A landscape with many valleys, sampled at points; each row gives a point and its height.
From any point a ball rolls to the lowest of the 2 points nearest to it. It stops when none of these is lower. Distance is the straight distance between rows; heights are no part of it.
Dugot h=5.41: [-16   9   6  -9 -16 -14 -11 -23  10   3   7  31  10 -19  -6 -16   1  11
 -14 -11]
Fupak h=3.97: [-15   4  13  -4 -12   5  -2  20   3 -15  32 -25  11   6 -10  -1 -10 -21
   0   6]
gikun h=2.37: [-15   0 -11  -5   3   6   5   0 -15  -7  18  -1  15  -4 -14  -9 -11 -17
  14  -9]
rari h=6.09: [ 12   4  -7   0  16  -9 -12   9 -14  -1 -14  -2 -25   9   0   0  10   4
  -4   0]
Tizub h=1.93: [  8 -15   8  -5   7  -6 -16  25   3   1   2 -17 -14  36   6  20 -10  -1
  14  23]
vibi h=2.89: [-22 -16  -3 -13  -5  11  12  26  -9 -10  18 -23   4   8  -8 -23 -24 -24
  -8   9]
gevep h=4.29: [ 19 -16  -7  -2  -4  17  -4   0  -3   5   3 -21  17   5  -5   7  16  -4
  16   3]
Sotup h=2.41: [ -1 -14  -4   6   1   1   5  21  -5 -12  -3 -16  12   3 -12  15  -9 -14
  15   7]
Goza h=4.95: [  8   1  -2 -11  -5   8   3   1   2  -5  -3 -12  12 -14 -17   2  17  -2
   4   7]
meso h=4.03: [-13   0   0 -13   8  11  -8   5 -11  -6   8   3 -15  -7  -2  -8  -3  -2
  -4   2]
nobo h=7.01: [ 19  13  -1   7   0   3   9 -13  12  11   3   7   3 -20 -17  -4  22   9
   8  -5]
Girun h=7.05: [  8  -2   3   7  10  12  10  -2   0   9   4 -10  -8  -9   8  13  14  10
   8  -3]
zefu h=6.44: [-15   0   8  -5  -2   8  24 -16   9   7  -3  23   0 -21  11   6   5  11
  -3 -15]
Semel h=5.72: [ -4  14   2   9 -10  -3  -1 -26  27  20  -2  19   1 -19   4 -28  23   7
  -7  -4]
besi h=4.22: [  6  -3   0  13   5  -6 -21  -4  -5  -4   7 -12   6   8  -5 -10  16  -2
  -2  16]
Davik h=7.84: [ 43   5  -1  32  -2   2 -10  -8  14  26  -7 -22  -5  12   9  11  14  13
  13   3]
sali h=2.43: [  4   9  -8  -1  15 -18   9   6  -1  -6  -5  23   3  -5  -9   8  -1   2
   7 -12]
guk h=5.51: [-15  -2  -7 -15  -2   8 -18   8   0 -15   9 -17  24   3   2 -11 -13 -21
  -1  12]
fibip h=6.50: [  2   7  11  13 -21 -10  13 -34  21  24 -39  44 -11   2   9 -21  14  13
 -17 -16]
masar h=5.56: [-14   7  -3   4   0 -22   4 -18  12   3 -19  34   5   0   9 -18  15   0
  -5  -5]
pomar h=0.86: [  6 -18  -3   9   1  11  -7  20  -9  -5  26 -15   3  13   3   9  -6  -8
   3 -11]
fen h=3.07: [-16   2 -13 -12  -6   2  13  -3   1  -8   9   7  24 -13  -3 -14   2 -15
   4 -19]
Bibib h=1.72: [  1  -2  -7  11  12 -13   8  20  -2  -8   1  -2   4   1 -10  15  -1  -5
  13 -10]
bima h=4.45: [  9  13  -3  19  -3  -2   2 -20   9  14 -38   0  -7 -20  12  10   5  12
   2   2]
ronu h=1.22: [ -8  -3  -9   9   1   9  -7 -17 -19  -3  10   9  13 -16  -3  -3 -11  -3
   0 -15]
dedu h=7.29: [ 19 -27   7 -10 -22  22 -19  32  -2  -3  17 -16  -4  37  -4  19 -12 -12
  -4   5]
vaza h=4.47: [-15  22   1 -15 -13  10 -11 -14  -2  -3  15  -5   2 -14 -12 -25  15 -14
   0   0]
linik h=0.99: [ 39  24   0  18  15 -14   1 -15   5  14 -14 -10 -19  12  22   7   3  27
  -5   2]
nez h=6.13: [-22  -8   5 -17  -7  -6  25 -10  -3  -7 -15  28   9  -9  -6  -8   7   4
 -13  -4]
nidu h=3.24: [ -8  14   1 -20  -1   8   0   0 -16 -18  32  -2  13  -1 -20 -20  -8 -13
 -15  -2]
loza h=4.96: [  3  12  -2  21 -10   7   4 -24   7   8 -29  18   0 -26   8   1   7   6
 -11 -13]
pok h=5.26: [-35  10  -2 -23 -21  10   5   2 -15  -6  22 -23  16 -12 -14 -17 -34 -21
  -7  -4]
nefe h=5.15: [ -9   5  -3  10   6 -12  -7 -10   1  -1 -17   8  -4  -4   6 -13  18   1
  -6   7]
boduf h=6.93: [ 19  18  -6   6  15   1  14 -14  11  22 -17   4 -23  -4  25   3  10  17
   7 -14]
pil h=6.74: [  1   6   0   5  13  10  18 -11   5  10  -4  14 -11 -10  25   3  10   9
  -1 -16]
tute h=4.39: [  6  11   0  -3   0  -6  -7  -1  -5  -8  22   8   4 -12 -20  -9  11   5
  -9 -11]
kaza h=2.73: [ 11 -26   5  -1  -7  -2  -6  29   6   2  11 -16   0  42  -6  19   0 -10
  21  12]
fad h=6.73: [ 34 -10  -4   1   0   9  -9  14 -10   9 -14 -24 -20  32  17  21   8   2
   8  -5]
Mem h=3.82: [ -7  15   8  -9  -4   0  -2   0  -2 -10  30  -8   7  -3 -20 -13  12 -11
  -1   1]
zopug h=5.11: [-22  -5 -10 -11  -1 -13  -5   7  -5 -17  -4   0  21  -5  -8 -16 -11 -12
  -9   8]
konez h=3.08: [ 14  10  -9  13  10 -16   1  -2   1  -2 -17   9   2  -9   5  18  -6  12
   0 -12]
susu h=4.56: [  9   5   5  -1   6 -10   5 -12  16   4 -16   2  12 -13  18  13   7  25
 -11   8]
gavav h=2.38: [ 30  14   0  32  11 -11 -13 -17  -1  12  -7  -1 -12   0   2   1   7  21
  -8   5]
Rez h=2.33: [ -6  -2 -12  15   2  -8   0 -22 -10   3  -2  30   6 -14   2 -12  -1   6
  -3 -23]
Gisur h=7.43: [ 28  -5  -2  10   6  17  -2  -9   3  22  -4 -17  -6   7  14  13  10  12
  20   3]
melak h=2.98: [-10 -15  -2 -11  10   4  14  29   1 -17  -3  -9  12   2  -3   2 -25 -14
  -3  15]
Baven h=6.77: [ 23   1  -4   5  23  -7   5  -1  -8  14   5  -6 -21  11  14  18  -3  21
  14  -8]
Diz h=5.12: [ -8  17  -4  -3 -12   0  -8 -13  16   6  -1   1  -2 -21  -5 -24  25  -7
   0  -4]
semip h=6.17: [  5  17   4  19 -15   0  10 -30  30  28 -23  31  -8 -15   5 -22  17   9
 -12 -10]
sidi h=3.42: [-16  -9   5  -6   9  11  -2  20 -12 -11  14 -12 -11  11   1 -12  -5 -15
  -8  12]
Divor h=3.83: [  5  -1   2 -18  -5  23  -6  16 -21 -18  25 -17   4  10 -20 -11 -15 -19
 -11   4]
bolu h=4.64: [-24   4   5 -13  -6  15  -5  -8  -4 -11  -5   8  -4 -21   5  -3  -9  -5
 -13   0]
Vina h=5.88: [-29  -2  -2   7   4 -20   9  -5   7  -4  -1  23  12  -5   9  -6   0   0
  -2  -5]
mudi h=3.98: [  3   3   3  -4  17  -7   4   2  12   1 -15  -9   0   5  24   8  10  10
   1  16]
Liv h=5.64: [  9  12 -12   1   8 -23 -19  -2   2   4 -30   6 -16  -1  10  -7  11   8
  -7   1]
Gako h=3.54: [ 21 -17   1   7  -5   2  -3  10   3   7  15 -18   8  24 -10  18  14  -1
  25   6]
bufik h=2.69: [ -2 -24  11  -4   3   0 -16  30   0  -4  22 -16 -10  26  -3   7 -20  -1
   2  23]
Zakil h=1.87: [-14   3   5   5  19  -9  -3   4   3  -2  -2   6 -12  -2   8  15 -14   1
  18  11]
zabo h=6.42: [ 22 -10   0   1  13   3  -4  15 -14   5   1 -13 -23  20   4  13   6   8
   2   1]
Foped h=4.46: [-17   1   8  -9 -10   8   7  16   4 -14  14 -14   6 -18 -16  11 -12  -8
   1   3]
foluv h=0.55: [  6   0   8   2  10   2 -11   9   6  -2   2 -12  -6   8   5  23  -7   0
  20  13]
gobis h=6.53: [-12  -1  -4 -13  13 -19  15  -3  -1   5 -26  22 -14  -3  15  10 -12  19
  -2  -7]
voget h=5.86: [-20   0   2 -23  -4  -2  23  -1 -10 -14   2  18  12 -13 -27  -7  -9  -4
  -4  -1]
somin h=6.76: [  3  12  -2  -4  19 -19  17   0  -1   5 -24   2 -24   3  17  22 -11  18
  11   0]
Geza h=4.89: [-15   6   3  -6  -2 -14  -5  -8  -3 -10  25  22   9 -13 -11  -9  -7   6
 -12 -13]
zogon h=2.44: [-12 -29   0   5 -12  11   2  31 -17  -9  18 -28   5  22 -12 -10 -28 -27
   0  10]
nes h=5.45: [ -7   5   3 -14  -9   8  13 -14  -5  -2   1   5   9 -24 -25  -1   9   3
   5   2]
tov h=5.96: [  2 -13 -11  -6  -3  12 -27  11   3  -5   8 -19  15  15  12  -4   0 -19
  10   3]
Lito h=3.78: [ 20   6  -6  18   7 -11  -3  -6   4   6 -28 -13  -4  -4  10  21   1  13
   9   4]
Kiti h=3.47: [ 22   5  -1  23   7   6 -23 -18  -3   5  -4  -9   0   5   9  -7  15   6
  -4  14]
Kaz h=7.51: [ 16  -7   9  -3  -5  14 -23  30  -5 -18  10 -17  -7  19  -6  14  -9 -10
 -12   6]
kuf h=5.05: [-29  13   3 -26 -16   5  -3 -19  -3  -3  12  12   1 -14  -6 -29   6  -6
 -15  -6]
Latad h=7.04: [ 23 -26   3  -1 -19  15 -16  24  -4   5  -1 -26  -9  28   5  26   7  -2
   1  -1]
Zeve h=3.45: [ -9  -8   1  -6  15   1  17  14   1  -8 -10  -7   4  -3   9  11  -4   3
  -7  11]
Soseb h=1.81: [ -1 -34  -5   8 -13   7 -10  25 -17   0  19 -22  -1  25  -9   5 -13 -13
   9  -2]
gimi h=2.05: [ -1 -14 -10  15  14  10  -5   2 -19  -2   8  -3   2   0  12   6 -12   1
   4 -11]
Sevub h=3.41: [ -4 -12  11   2 -13   4  -7  25   8  -4  28 -23   3  27 -10   7   3 -20
  15  13]
Fipez h=4.72: [-11  -3  -7   4   8 -12  -5  -3 -12 -11  -8  -2  12   4  -7 -16  11  -8
  -3  15]
Lusav h=2.90: [ -2 -30   2  -2 -28  17 -11  35  -9  -6  20 -20  -1  42 -10  -7 -31 -37
   2  11]
Rono h=6.64: [ 17  23   8  10   4  -8  12 -16  23  13  -8  21  -6 -17  -2   5  13  17
   0  -5]
fofe h=6.33: [-20 -10   1 -22   9  -6  26   1  -7  -4 -22  25  -8  -4   0   1  -7  10
  -9   4]
taze h=4.90: [-28   6   5 -17 -10   3  12   7  -5 -14  21  -5  17 -19 -22  -1 -34 -13
  -2   1]
zeki h=5.95: [ -5   6  14  -5 -13  -8  -2 -31  18  12  -9  47  -5  -8   6  -9   3  18
 -13 -12]
Fimun h=6.34: [  6  13   9   4   1 -18  16 -26  16  14 -21  35  -3  -9   9   5   5  25
  -5  -4]
Sar h=6.62: [ 24  23  -2   3   8 -14  20 -28  10  20 -29  20 -15  -2  20   4   2  29
  -3  -7]
Gapa h=5.16: [-16  10   6  13 -11  12  -3 -25   0  -4 -13  14   1 -23  11  -1   2  -3
 -10  -4]

Where does a ball stop that starts at each point below?
fad -> linik
Baven -> linik
masar -> linik
gobis -> Tizub
guk -> linik
Gisur -> Tizub
